Each row is a point on a tangle of strands that fork, close into loops and nearly touch. The rows are in no order.
Points whose rows are less than 61.6 apart are linked; no others are. Some points are linked to none.
Kove: [  6   5   0   6  18  15  12 -16   4 -11   7   2   4  16  11   1 -15  -6
 -11   3 -10 -13 -15  13   5  -9  11  -6  -4   5   3   8  -1  16   6   9
 -14  16]
Bipa: [  5  -6   0   9  -8  20  -7  -5 -19   1   2 -20  -2  -6  -5  -1 -27 -20
  -4  12  -6  -3  -2  11  -8   3  -3 -10   4  15   2 -11  12  -1  12   6
   3  10]
Rem: [-19 -15   6  15  -1  -3  12  13 -13  -4  17   0  -7  -9 -10   5   0   7
  10   4  -8   5  25  -9   6  15  -8   0  22 -30 -11 -10   4   5  31   0
   0  -4]
Zup: [  1   9   4   1  16 -10  -3  24  -7   4  32  20   2   7  -9   3 -15   4
  11   0   2   1  17 -15  -6   2   9   4   0  -6  -1   5 -18   5   4  -5
   9  -6]
Vir: [ 11  13   2  18   9   4   1 -13   1   1   0   9  12  14 -32  12  -5   7
  16  24   0   4   8   2   2  13 -16 -14   6   2   1  28   6   7  -3  14
 -19  19]
Vor: [ -7 -12  -4  -6  -5  -3  18   7 -10  -5 -11  -9  -4  -5  34  -4   2  -8
  10   0   0 -12  -8   2  -6  -2   6  15  20  11  11 -30   4  -2  21   5
  17 -18]
ludaf: [  2  -6   7 -10  -2  16 -25 -21  20   5   0  -3  -5   7   3  -5  15   9
  -8 -24  -1  10  -9   9   3 -32   3  -3 -17   5   8  -1  -6   6  -1  18
 -10   7]
Bila: [-11  18   6   4   2  -8  -1  -9  16  -2   9  11  -8   0 -17  16 -11  23
  -7  -7   3   5  19  10   8  14   5 -17  -2   3  -6  26 -18 -17 -20   9
 -19 -13]
deko: [  3  24   2 -16  -5  -3   2  -1  17  12 -18   1   7  -3  21 -14   7  -5
   3  -2  18   6 -16   0  10  -6  -8  -3   0  10  22  10 -14 -10 -25  13
  15 -16]
Naron: [ 14  -8  -4   5  -8   8 -10 -17  19 -12 -13  -5   6  -2  11   0   6  -8
 -15   4  -1   2   3  11  12 -20  -2 -11   1   1  -1  -2   7  13  22   6
 -27  14]
Sonub: [ -5   0   2   6 -12  15   3  -7  -8  -2  -4 -12   7 -14 -13   4  -2 -10
  -4  14  -6   4  16   7  18  19 -17  -8  30 -22   1   3  10  -1   7  14
  -1   4]
vadam: [  1   9 -11 -10   1  -9  -1  17  13  12  -9   6   1   2  14  -2  28  -1
   4 -10  22   5  10  -2  16  -5  -7   9  16 -13   2  -8 -12 -17 -11 -15
  19 -13]
tata: [  7 -35  -1  -3  -3 -13 -21  14  -8   9  -6  -9   0   2   5  -1  18   5
  -7  -7  -5   9  -9  -4 -23 -11   2   5  -9  18  17 -21  19  -4   7  -7
 -14   2]
napiz: [ 16  10   2  15  -9   7   1 -17   4  -6  16  -4  -1 -15 -19  10 -13  -4
   2   1   0  -2  20   4  -3   0   2 -15  -7  13 -22  20   7   6  14  14
 -25  14]
Guvim: [ -1  22   9 -12  -6   6   1   1   8  16 -10   0  -5  -4  13   2 -17   5
  -1  -6  17  -2 -20   3   7  -5  -1  -9  -1  18  10   9 -23 -17 -34  16
  13 -23]
Nopur: [  0 -15  -1  20  17 -21  -3  18 -16   3  17   3  -5  -2  -9   9  17   3
   7   6 -11  12  32 -28  -4  -5  -4  11  -5  -8  -1   2 -10   6  24  -6
  -6  -6]
garir: [ -5  24   7 -27  -4  -6  -2 -13  15 -10  -9  -6  -1 -13   7  -8  -5   5
  12   6  -6   2  -2   7  -9  13  13 -12  16  23  18  11   4   2  -1  34
   1 -11]
mifid: [  0 -21  -8  -5  -1  -3  13 -23  -4 -12 -27 -10   1 -15  28  -7  12 -16
 -12   3 -12  -6 -14  20  15  -8  -4   2   8  -1  20 -17  13   6  16   7
 -13  -3]
papez: [ 11  -5  12 -14   0  -5 -29  -4  -2  12   7  18   9   8  -8  -2  13 -10
   0 -23   4   6  -6  -9   9 -12 -14  -1  -6 -15   3  22  -8  -4 -17  10
   6   3]
zer: [  3  21  -3  -9 -20  10  -7  -1   6 -11 -18  -7 -21  -6 -19  21 -21  18
  -1   3   6  -3  -9  -7 -15  11  15 -17  11  -4 -11  10   1 -13  -2   8
 -27  -6]
Gebur: [  6 -34 -17   8   1   3 -22  -2 -13   2   9  -7   3   6 -10   4   8   2
 -20 -14 -19   7 -15 -10 -11 -21   2  16 -12  11  11 -16  12   6  -6   1
 -16  10]
vup: [  3  -2  22  -4  10  -8  11   0  21   7  -7  -4 -15   4  27   0   4  16
  -8  -3   1   4 -23  36 -14  -7  18 -24 -19  28  17   1  -1  -3  -2   5
 -11  12]
gal: [  2  -2   0   9  15 -21  -1   9  11  -6  -5  24   2  14 -22  13  11  15
  19  14  14  12  16 -13   3  25  -3  -4  23 -17  -1   9  -3   3  -2 -13
  14  -2]
Lol: [ 16   7  -9  -7  -6 -13   0  -5  19  12 -23  21  -4  17   7  -2  -2   9
  -2  -9  28  -2 -30  16   2  -5 -10  -9  -3   3  -1  10   4   1  -5 -19
  -4  -6]
vabi: [  9 -15  -9 -13   1 -15 -14  -3   4   3   6   8   1   3  -1   1  20  -5
  -8 -25   4  -5   6  -5  12 -11   5  19  15 -12 -17  -1   6  -7  -5  -5
  -6  -9]
fub: [  8 -15   5  -4  -1  17 -18 -18  -9  11   8   3   1   3   4  -2  -5  -6
   2 -16  10 -12 -16  21 -11 -11  -9  -1 -12  21   6   5   7  -7  -2   9
  13   1]
mumog: [ -1   2   1   1  -3  18  -9 -10  -2  -7 -19 -15  11   0  -7  -4  12  -8
  -2  22  -3  13   1  -1  23   5 -22 -12  17 -23   7   8   9   6   1  11
  -1  14]
befeg: [-22  -1   3  19   8   9  20   3  -4  -3  -1  -1  10  18 -10  -5   0   9
   9  16  -7   1   2   7  14  24 -21  -2   2 -19   1   4   5  10   4  -3
   4   5]
noru: [  6  -9   4 -18  33 -14  -4 -13   3   7  -8  21   4  19   3 -10   9  -9
  -8 -13   1   0 -10   6  19  -5   2  18   0  -4  21   2  -6  -1 -12   3
   9  -8]
Bediv: [  1  -2  -6  -2  10  28 -15 -18   3   2   1   3   7   9   1   1  10   7
 -16 -13  -9   4 -13  11  12 -20  -8  19 -21  -6  18  -2 -12   6 -11   7
  -6  12]
monu: [  0  14   4  -2 -18   3   2  27  -8   4  -2 -14 -13 -23 -26   6 -23  -1
  -5  14  -3  17  23 -28 -12   8  13 -12   2  -8  -3  -5 -10  -1   4   0
  14  13]
voru: [  6  -2  10  -9 -14  13 -17  -3  -3  18   4   8   4 -10   2  -3  -9  -3
  -1  -8  17  -9 -17   4  -2 -25  -3  -2 -23  14 -14   4  -7  -2 -11  -1
   8  -2]
nuso: [ -3 -20  13  -8   4   7 -14 -21   1  13  -1  -2 -11   9  11   0  12  11
  -3 -27   2  -5 -20  35 -14  -6  -3  -2 -11  20  12  -1  13  -6   1   4
  10   3]
pag: [  0   4  -3   5   4 -11   4  21 -23  -1   6  -8 -13 -20   1 -13   9   1
  25   3  -1   7  17 -21 -14 -15 -12   7 -28 -11 -18  -6  -6   7  25 -12
   7   8]
tisi: [-10   4   4   8   0  15 -10  15 -18   5  23 -21  -4 -19 -13   5   0 -10
   4   2  -8   6  28 -13  -1  -4   1   7  -8  -5 -14 -12  -6  -9 -10  -2
  19   7]
zuzev: [ 19  13   1 -10  -3  -7  -7  22   2  10   0  17  -4   8 -12   4 -25   6
   5   6  16   2 -10 -20 -10   7   6 -10  -4   4   6  12  -9  -3 -14  -5
 -11 -15]
nuna: [-11  22   2   7  15   0  15 -13  13 -10   4   6  -1  11  -8  11 -13  14
 -10   4  -8  -3  13  10  16  17  14  -6  12  -1  -7  18  -9   1  -7   9
 -17   3]
zor: [  7  -2  -8  19   4   1  16  17 -17 -10   0   9  10   6  11  -2 -16  -5
  -1  23   2  -3  -4  17   2  10 -19  -6 -14   3  13  -7   0   6  12 -18
   1   2]
lonu: [ -4   5  -7  -1   1  12   9  21  -7  -3  -8  -6   6   5  23  -8  -2  -6
   7   9  -1  -4 -17  -9   1 -17   0  16   0  -4   7 -25  -4  10  14  -5
  11  -5]
sig: [  8  25   0  -3  24   3  14 -11  24 -11 -21   6   5  20  -5  -2  -1  16
  -5  15   3   2 -21   5  22   4 -14  -2  -6  -8   9  16  -3   4  -8  -9
  -1   4]
Kagi: [ -9  19  10  -5 -13   3   2  11  10   4   3   0 -11  10 -12   4   2  25
   9 -10  13  -1 -16 -12  -6  15  -1 -11  -5 -16 -24  19  -3  -4 -24 -18
   6  -4]
Pes: [ -7  19   6  -6 -17   0  15 -15   8  -1   1  -6   1 -13  28   0   4  -4
  -3 -10  11 -14  -9   5  11 -20   4  16   4   7 -13   9 -10  -2 -17   9
  18 -10]
ruri: [  3   5   6  -9  10  -8  17 -19  22  10 -19   4 -23  11  20  -6   5   7
  -8  -9   9   3 -29  29  -2 -10  10 -16 -12  23  17   0  -7  -7   2  -5
  -2   2]
lofop: [-11  11  16 -17 -15  -2   2 -27   7   3  -1 -11 -10  -7  24  -8  10   0
   4 -23   3  -7 -23   8   4 -27  -3   8   1   9  -1  10  -9   0 -16  26
  24  -7]
Fim: [ -9  -5  -6  13   6  23   4   5 -17  -2   8  -6  14   9 -10   4  15  -5
   8   1 -10  -7   5   7  11   6 -17  18  -1 -19   0   1   9   6  -1   3
   3  10]
lugul: [ 13   3  -4 -12   2 -12  -8  -6  27  11 -28  18  12   9  15 -15   6  -1
  -2  -1  21   8 -24   9   0 -13  -1  -1  -8   5  15   0   2   6   0  -5
 -14  -2]
tiz: [  0 -25   4  16   1   9   3  16 -13  -3   9  -1  -7  20   8  13  -6   1
  -4  -3   2 -11 -14  -1 -11  -3   4   3   8 -10 -12 -21   7   4  21 -21
   7  10]
nepo: [ -5  15  -4 -17   2  -7   7   5   4   7   9  21  -8   3   4   3  -9   2
   2 -18   8  -9   1   2   9   9  12   6  22  -5   3   1 -20 -13 -14   6
  30 -17]
gog: [ -1   5   9  15  12  -2   6   3  -7  -3  16  12   4  18  -7   9 -25  17
  -5   5   0 -10 -13   6 -10   5   4  -6 -22   8 -12  10  -1   2 -12 -12
 -15  -2]
vufa: [ -2  -5   6 -15  -5   3 -17   9   2  16   3 -16   7 -12  11 -11  -2 -15
   0  -9   0   4   4 -11 -11 -18  21   9  -3  15  -3 -15   4  -6  -4   7
  -2 -10]
Bupi: [  1  -8   6  17 -12 -16  -1   2  19   8  -6   1 -11  17  -6  19 -11   4
 -19  -3   4  -4   0  -4  -2   7  26  -6  20   3 -17   0   4   4   6 -21
 -10   1]
Duril: [ 10  -2  12  -8  -1   6 -27 -17  15  12   5   2  -5   9  -6   0   6  -5
  -4 -27   6   8  -3   1  10 -20  -2 -13  -3   0  -1  20  -8  -1  -6  21
  -3   5]
ziz: [ -7  19  -1 -24 -12   4 -10  -9  14  -9   2   2   0 -16  -8   1   3  -8
   1  -9  -7   5   5 -13 -18  12  10 -15  34  -7  12   3   5 -12 -20  15
  21   4]
Fenin: [ 20 -19 -13   4   4  -5   1  12 -16 -11  -8  11  14   7  15  -4  -4 -18
   1  22   2  -2  -4   7  -2  -2 -14  -5   2  -3  18 -15   9   6  18 -11
  -6   3]
zof: [  7 -12   1  19 -11   1 -19  -8   2   3  10   7  11  -5   1   7   3  -1
 -20  -1  -4   5   8   5   0 -23   3   8 -34   4  -2   3  -3  14   4 -11
 -24  15]
Lop: [  4 -18  -2  18   2 -13   9  -4 -17   7  13 -22  -9 -13 -24 -11  11  -8
   4  -6 -17  10  41 -23 -16   1 -10  10 -29 -10 -13   2   3   2  -5   7
  -1  15]
sumip: [  7  -7   2  12   9  15 -10 -11 -11   1   2 -17  -3  12  -7   4 -24 -15
  -5  16  -9   6  -5  16 -17   5  -1 -21   2  24  21  -1  10   1  10  17
  -5  20]
soduk: [-12  19   1   8   2  -3   8  25 -10 -11  12  -8   0  -7   6 -20   3   1
  28  15  -8  12   4 -22 -11  -5 -13  -4 -24 -16  -9  -5  -6  10   8 -14
  13   3]
sem: [  3 -21  -1  -7  -2 -12  -8 -14  10  -3 -30  -6   6  -7  23 -10  12 -11
 -10   9  -5   9  -4  16   4  -8  -1  -8   7   8  15 -14  17   4  18   5
 -25   3]
Kogi: [  1   6   8 -20  14  -8   4 -20  11  -1 -13   2  -7   1   8  -4  -3   4
   3   0  -3  -5  -2  22  -1  18  13  -8  15  23  22   4   6   0   5  15
   1  -5]
mafiz: [ -1  -4   7 -31  13 -21  -7  -2   1  12 -16  10   0   6  13 -18  25   4
  11 -16   4   3 -12  11   3  -1  -2  14   0   2  19  -6   6  -3  -9   6
  16 -19]
lib: [ 25  -6   3   9 -10   2 -12 -12  18  -4   1  -4  -3   1  -2   8 -10  -8
 -12   3   7   0   6   2  -6 -15   8 -25   0  20  -5  10   5   4  18   6
 -27  10]
gife: [ -2  22  -3 -24  -8  -5  -2  -2   8  -9  -3  -4   8  -9  12 -11  -4 -12
  10  11  -3   1  -1 -11 -11   9  12  -3  24   4  14   1  -4   0  -9  22
  12  -9]
fazu: [ -7   4  11   7 -17   4  -1   6   8   4   2  -8   1   2 -15  -1   4  15
   1   0   6   2   5 -15  -7  13   1  -8 -12  -3 -23  21  -2   2  -5 -14
  -1   6]
foguv: [ -3   6   8 -33   9 -16 -13 -22   7  11 -21   4 -11   7   4 -11  29   3
  15 -18   8  12 -15  18   3  -3 -13  -3   3  -3   9  11   9   3 -12   8
  20 -13]
nibar: [  1  18  11   0   5 -11   8  -2   0  -2   8  26   7  10   3  -1 -17  17
   3  -9   4  -8 -17   9   9   3  -9  -7 -23   0 -13  20  -8   0 -15  -1
 -15 -18]
sud: [ -1 -12   0  -2  -7  -4  -1  10   6  10  -4  -4  13  -7  27  -8  -6 -18
  -9  -6   7  -4 -11  -4 -13 -23  26   8  -4   9 -11 -26   9   5   9  -4
 -16  -2]
leri: [  2 -10   3   8  -3  -2   0   9 -15   7  19 -16  -3 -19 -20   3  19  -5
   0  -5  -9  18  47 -22 -10   8 -11   2 -15  -7  -4   2  -4 -14  -7   1
   6  10]
fol: [ 11 -24  11  -7   5 -10 -22   5  -2   5  -4  -2   2  22  -6  -4   9  -4
   2   1  -2   3 -10 -13 -23   0  10   3   0   8  13  -6  19  11  11  -2
  -6   3]
zuzo: [ -5 -11   3  25  -7 -17   9   1  19   4  -8   3  -1  18  17  14  -5   3
 -29   2   3  -1  -4  16   7   0  13  -6   1   3 -13   0  -2   1   5 -28
 -11   9]
pive: [ -3  -9 -23   2  -9   4  -7   5 -11 -13   6 -10  12 -19  -9   1  11  -5
 -10  -6 -22   4   0  -8  13 -16  -2  18 -16 -18 -10  -6   5  20  -5  -1
 -27   7]
vima: [ -7  -7  -7  -1   4  28   1 -25  -6 -10  -4 -28  -2  -7   7  -2  19  -9
  -3 -14 -18 -10  -8  13   8 -11  -7  19   3   8  10  -3  10   0  -2  25
   2   1]
lam: [-13   7   4  -7 -12  -5  19  10  -8  -3  16   3 -15 -23 -14   1  -9  26
  20   0   8  -8   6 -21 -28  12   9 -10 -10   1 -33   0 -10  -9  -3  -4
  11 -11]
zize: [  4  -5   8   4 -13  -1   9   5 -11   9   8  -5 -10  -8 -26   1 -11  15
   7   2  10  -4  14 -15 -22  14   1  -6 -25   8 -26  12   0   3   1  -9
   5   6]
lege: [-11   3  -8   2   3  -1   9  16   7   0  -8   7   3   9  15  -4  27  13
   3  -6   8  -1   0   4  18  -4 -11  20  -3 -18  -5 -12 -10  -4   2 -23
  15  -6]
kef: [  1 -14  10 -13  -7  11 -13  18  -3  16   3 -22 -10 -13  -4   2  -2  -7
   4  -6   6   2   4 -24 -18 -14  17   6   4  10 -11 -23  -1  -9   9  -2
   9  -6]
sofus: [  3 -16  -6   7   9  -6  -9  28  -8  -1   3  -2  -3   4   2  10  18   7
  -2  -2  -3   7   8 -26   8 -16  -2  13  12 -13  -6 -11  -4   2  20 -12
  -9  -4]
bino: [ -4 -19 -17 -15  12   4  -5  10 -14 -14  -9 -16   3  -1   6  -9  23  -3
   9   1 -13   2  -9 -15   8  -3 -11  10  18  -8   9 -20  13   1   1  13
   3  -7]
bis: [  5   5 -10  -2   0   4  16 -20  17   1 -27  -2 -22  20  11   4   0  10
 -11  -5  14  -3 -29  27   1  -1  -4 -15   0  14   4   1   1  -9   1 -19
   5   4]
nar: [ -5  15   1  -3   6   0   7   1  -7 -17  14  13  20  -5   7 -10  29  -2
  23   8  -3   0  11 -18  -6  12 -21 -11  -1 -24   1   7   9   6 -15  -8
  13   7]
tas: [-14  22  -3  -7 -22  -7  15  14  -2 -13  15   9  -5 -24  -4   9 -13  18
  10  -2   4 -10   5 -10 -15  11  14  -3  13  -3 -20   0  -7 -13 -10   2
  14 -16]
roso: [  2  -7   0  13   2  18  -1 -15  -4  14  13   5   9   9 -17  10  17   2
   7 -14   4 -13   6  19   4   5 -17  14   5  -5  -8  18  10  -9  -6   7
   4  13]
narep: [  5  -1   3 -17   3 -16   2   5  -4  11   0  22  -4   5  14  -2 -30   2
   5  -9  10 -11 -22  10 -19   7  19 -12   6  23   9  -7  -3  -9  -7   9
  -5 -21]
met: [  4   8   0  -5   0 -19  -6   1  18  -8 -14  13  -5   8 -29  13   1  11
   2  12   8   9   9 -20  -2  23  12 -10  29 -22  -8  16   2   6 -12  -8
   6   7]
kediz: [ 12 -12  -5  10  -3   8 -11   7 -26   3   8 -12  -6 -11  -1  -1 -17 -23
   3   9   1  -8   3   4 -11 -11   0   3 -14  11  -6 -23   8  -2  10 -12
   9  13]
nos: [  3   9   1  -3  20  12  19 -15   0  -7   0   9   3  10  15 -10 -10 -10
 -10   3  -8 -19 -26   7   9  -1   9  12  -9   9  19   4  -8   5  -3   1
   5   1]
ruruk: [  3  32  -3 -12 -18   2  -2  -3   6  -5 -14   1 -23   4  -8  16  -4  23
  11  -5  15  -6 -20  -1  -8  15  -4 -13   7 -12 -15  18  -1 -13 -22  -2
  -6 -15]
bov: [-11  -4 -12   6   0  24  20 -11 -20 -13   1 -21   4  -8   7   7  16 -12
  -2  -4 -14 -20  -2   9  20  -1 -14  24   8 -11   7  -2   1   1  -4  12
  13  -1]
fiva: [ 14  15   4  12  15  -3  -2  -3  13 -10 -11  10  16  21 -21   8  -6  13
   2  26   7   8  -4  -4   9  15 -17 -10  -3  -1   6  24   5   7  -9  -3
 -13   4]
ril: [ -4   1   0  17   8 -15  23   5  21   1  -9  19  11  15  20  -1  -7  10
 -18   6   5  -3  -4  16  14   5   4   0 -18   5   1   3 -10   1  -3 -28
 -16  -1]
pufo: [  6  30   7 -10  15 -13  13  -1  13  -1  -5  19   3  15  -3   0  -7  16
   2  -3   5  -3 -17   4  20  11 -14  -4  -8 -11   0  22 -10  -7 -26  -3
  -2 -18]
pakur: [ -4  -4   5  20  10  -8  -1 -20   9  16   8  15   6  22 -25  15  18   8
   3  -7   2   0  19  12  11  13  -7   8  11  -7  -7  24   3  -2 -13   2
   2   9]
zilo: [ 10  -1  -3   1  -3  -4 -11   8 -15  -4  12 -19   5 -18 -13  -1   6 -24
 -10   3 -22  10  23 -24   7  -8   5   9  -5 -17 -12  -1  10  10  -3   3
 -19   9]
fof: [-17 -10  -5  24   6  -6  14   5 -12   2  15  -3  -9   3 -24 -10 -16  -2
  21  15  -6  14  28 -16 -11  19  -9  -9 -10   0  -2  -2 -10  -3  13   6
   6   2]
dapip: [-11  18   6  -4 -22   6   7   3   5  -8  16  -8   1 -37  -7   7 -20  -6
  -4   2  -8  -5  15  -7 -11   5  18   1  11   3 -29  -2  -3  -7  -8   4
  11  -6]
dero: [ -1  22   3 -11  -8   1  -1  -4  -2 -10  15  13  11 -16  -2   4  14  -5
   9  -1  -4   0  18 -21 -11  19  -2 -16  25 -19   3   5   7  -3 -17  -1
  14  10]
Litad: [  3 -15 -15  -4  12  15 -15 -12  -7  -4   4  -1   9   3   6   1   0  -4
 -17  -9 -20   4 -19   5  -3 -19   5  22 -24  -1  18 -17  -3  18  -6   3
 -19  10]
senem: [  8   1 -11  -5   9   5  -1   7  -9  -5   3  16   7  12 -13   4 -11  -1
  11  10   7  -9   1   1  -2  23  -4   1  24   2  10  -1   1  -3   6   6
  12   0]
givi: [ -3  -6   1  -5   9   3  26  -7  -7   0   1   2  -8   2  24  -5  -7 -11
  -7   0  -2 -22 -13   9   2   9  19  14  10  21  15 -12  -9 -12   3  -1
  20  -9]
votoz: [-15  11  -5   2   2  -7  12   9   4 -13  17   6  17  -3  15 -27  13  -2
  24   8  -7   9   7 -19 -10   2 -16  -6 -24 -15  -3   2  -8   5  -6 -11
   8  -7]
Tusik: [ -9  -3   0  -9   5   7  14 -36   5 -11 -21 -17 -18  -3  13  -8  27  -4
  -1  -6 -10  -6 -15  20  13  -6   0  13   2   9  17  -6   7   2  12  10
   6   3]
kaler: [  3 -30  -9  33  -3 -16  -7   1 -14  -2  10  10  13   0  -2   8   9  -5
 -14   8 -11   3  19   6  -1  -7 -10  10 -29   2   9  -4   4  11   6 -17
 -20   4]
Bos: [  3 -16 -21  -5   4  -3  -6  -8   1 -12   1   0   6  -8  -5   2  24  -2
  -8 -19 -11  -9  -3  -2  15 -11  -3  22  10 -17 -19  -2  16   5  -6  -1
 -16   1]
Vimuz: [-18  13   2   8   1  12  24  14   1  -8  -2  -7   1  10   7  -3   7  15
   8   7   0  -2   0   2  17  21 -16   3   4 -12  -1   0 -11  -3  -2 -13
  26  -5]
rede: [ -4  16   4   0 -26  -3  11  21  -8   0   3 -13  -9 -39 -10  -2 -27  -7
   3  16  -2   7  20 -19  -7   3  15  -9   2  -2 -26 -15  -3   1  12  -3
   7  -1]
gam: [ -9  19  -5 -12 -11  14  -8  -5  19  -9  -5  -9 -11  -9 -23  10 -19   7
  -7  -4  -4   4  -1  -4 -12  12  18 -15  24   1   2  11  -1 -11  -9  21
   0   4]
sigi: [  9  -5  -6  -5  -2  -2 -18   7  -6  -2   5  -8   9  -9 -13   0  -5 -26
  -8  10 -11  12  26 -18   3   4   8   5  16  -2   5  -6   3  -3   5  11
  -8   0]
guve: [  2  -8   9  24  -2  -9  -4  15 -18   6   9  -8  -8  -7  -6   1 -26 -14
  -4  22  -2   1  16   0  -4  -9   7  -4 -24   9 -10 -19  -1   8   5 -23
   1  15]
zozi: [  1   2   4  21 -15 -13   0  15  -8   7  -3  -5   2  -7  -5  -7 -22  -4
  -3  25   5  13  18  -7   1   0  -2 -12 -27  12  -6  -1  -2   5   7 -19
 -13   6]
kunel: [  0 -27   8   7  -6  12  -7  16  -5   7   4  -9 -16   3  -5  17 -11  -1
  -3  -7   3  -4  -2 -12 -16   1  14   1  21   2 -12 -27   3  -6  24 -13
  13   1]
Mova: [  8  14  -3  15  -7  -6   1  -8  -5  -5   6   5  -1  -5 -33  16 -22   6
  -2  17  -3   3  20  -1  -9  16   2 -16  -3  14  -3  20   1  -3   5  12
 -28  10]
Bonel: [ -7  -9  12  -6  -2   4   6 -22   1   2 -12 -15 -15  -5  22   1  26  10
  -6 -19  -8  -6 -17  39  -8  -5   4   8 -10  22  13 -10  15  -4   9  -2
   8   4]
doz: [ -3  -5  -6  15  -9  -7  10  20  -8  -1   1   7   6  -3   4  -9  -9   6
  13  18  12   2  12   3  -3  11 -16 -13 -21  14  -4  -5  -3  -4  14 -21
  -1  -6]
bugen: [ -8   9   1   7  -8  12   0  29 -18  -3  -1 -15   3  -2   8 -12  -4  -4
   7  20  -7  10  -3 -12  10 -12 -13   4  -7 -22  -1 -17  -2  15  14  -9
   6   0]
fusuf: [-12  -6   8  10 -14  -1   8   7  -5  -3   5   3   1  -8 -21   3 -14   1
  -6  17  -4  10  20  -4  11  22  -1  -9  30 -28  -2  -4  10   7  17   4
  -1   0]
gaku: [  0   7  -5   0 -13  12   0  -7  13   2 -19 -11  -5   5   6   4  -5   3
  -8   1  13  -6  -8  13   8   9  -2  -9  14  12  -7   3   0  -9   4  -5
   3   0]
divi: [  3 -25 -20  -5  12   1 -11  22 -17  -4   3 -15  -8  -6  -2   0  14   4
   3  -7 -11   7  -5 -25   7 -14 -11   7  25  -2   3 -19   8  -4  17   4
  -6  -7]
todu: [ -2  13  -3  -5  -6   1   0  -6   5  -2   9   8  19 -16  24  -9   6 -10
  -6  -6   0 -11   5   8  15 -21   6  15 -16  -5  -8  10  -9   8  -7   2
  -6  -7]
daza: [  3   8  -6   0  17  -3   4  19  -4 -14   2  21  11   2 -16   8  -3   6
  19  23   7   7  16 -10   1  24 -12  -6  24 -14  10   2  -6  -2   4   4
  15   1]
rul: [-11  -4  -8  22  -9 -12  14  -3 -15  -3   1  -1  -8  -6 -35  -8 -27   4
   9  24  -5  13  26  -8 -13  29  -9 -17 -11   5   2   6  -2  -7   4  10
 -14   4]
zoru: [ 11 -22 -26  13   6   2  -6  17 -36  -7  14  -9  -6 -16   1   4  -5 -16
   2  -7 -11  -8   4   3   2 -21  -7  13 -11   2   3 -26   9   1   8  -7
  -5   2]
tiru: [ -9  20   7  11   8  18  19 -10  10 -13   1  -9  -5  11   9   6 -19  11
 -12   5 -10 -11  -9   9  16  -2  13  -8  -2   1 -16   9  -5  12   3   2
 -16   9]
miba: [ 17  -9 -12 -11   9 -10  -3   1   8  -8 -26  21  16   9  14 -14   8  -5
   7  14  13  -3 -15   2   3  -3  -8  10   4  -5  11 -11   7   9   7 -13
  -1  -4]
nit: [  0  -4   7  14  -9   4 -13   1   5   6   5   7  12  10 -15  -1  10  10
  -4   2   6   6   2  -5  -2  -4 -10   6 -31  -2  -4  18  -3   7  -2 -15
  -5   9]
muven: [ -3  10   5 -18  30  -1  13 -28   6   4  -3  14 -10  14   1 -13  12 -11
  -3 -13  -4  -5 -21   8  20  -2   6  15   1  -8  14  11  -8   0  -8   2
  18  -4]
tela: [-13 -21   2  25  10 -10  13   6 -20   6  18  -2  -9  -2 -23   4   3  -1
  17   8 -14  13  34 -21 -11   9 -10   3   5 -18  -2  -4  -3   6  28   8
  -1   2]
vuza: [  7 -20   1 -12  17  -7 -14  -6  -1  -3  -6   6   3  22 -10  -3   6  -3
  11   0   2  -1  -6  -7 -11  13   8   7  24  -2   7  -6  17   7   9   7
   5   1]
rumam: [  3  -3   0 -14  -6 -16 -12   0  13  18   5  14 -10   7  -4   6  -7  -4
  -6 -29  13  -4   2   3   4   3  15   3  19  -3 -12   3  -5  -9  -7  -4
  13 -12]
pozak: [-11  -2  -3  10   9  -8  24  16  10   7  -5  18   7   6  25  -4   9   6
  -6  -7  10  -8   2  10  16  -4   6  20 -11  -3  -2 -15 -12   0   5 -27
   3  -8]
tilig: [  0  -5   5 -13   4 -10   0 -12   7   4   1   4  -8   2  13   2 -21   4
  -6 -10   0 -12 -14  23 -21  13  23 -14  11  27   8   0   5  -9   1  10
  -4  -6]
Lemam: [  0   5  -1 -23  -4  -1 -12   0   1   6  -7  -2  12  -6  22 -18  24  -7
   5  -8   4   6  -7   0   2 -13  -9  13  -2   6  23  -2  -5 -11 -20  16
  14 -14]
Kuvav: [ -1  10  -1 -18  -8   4 -11   0  10   1  -1 -19  11 -16  16 -11  -1 -23
  -4   4  -7   7  10 -10  -1  -5  15   2  12   7   1  -5  -1  -4  -1  16
  -4  -7]
Mig: [ -1  -6  -5   4  -5   5   4  -2  -1   0   9   0  14 -17  25   4  -7 -18
 -13  -7  -6 -17   2  11   5 -22  18  15 -12   4 -19 -11   1   7   4 -10
 -13  -4]
Notut: [-10   2   3   0 -10  28 -15   7  -6   4  11 -25   6  -6  -1   2  19  -4
 -10  -9  -9   4   6 -14   3 -13  -4   9  -7 -12 -11  -3  -2 -10 -20  -3
  11   8]
foler: [  2   8  -8   5  -5  12   4   3  -4  -4  -3   5  -2   9  -8  12 -18   9
  -3   5  11 -11  -4  10   1  23  -3  -8  14  14   3   5  -3 -13  -2  -4
   6  -2]

A piece is two or more points that can be reached from each other along the links. Count, over all rows, the pieces, the separate loops (a circle has one, a figure eight two, a Y none), the forks (points with three links) and the tips (points with one).
pieces: 4
loops: 0
forks: 16
tips: 24

A fork is a point with three links, a tip a point with one. Leave the first point through the second and follow the links. Name the first fork or tip that comes.
kediz, guve: bis
papez, Duril: senem
bis, Lol: kediz
Kuvav, sigi: nepo
nepo, rumam: Kuvav
vuza, fol: papez

Name the points in between on the shortest way along the links from the first point to the second, in order.
napiz, Fim: lib > Naron > sem > mifid > Tusik > vima > bov
Kagi, zilo: ruruk > zer > gam > ziz > gife > Kuvav > sigi
votoz, Bila: soduk > bugen > lonu > Vor > givi > nos > Kove > tiru > nuna
zoru, Bediv: kediz > guve > zozi > doz > zor > Fenin > miba > lugul > Lol > bis > gaku > foler > senem > vuza > fol > tata > Gebur > Litad
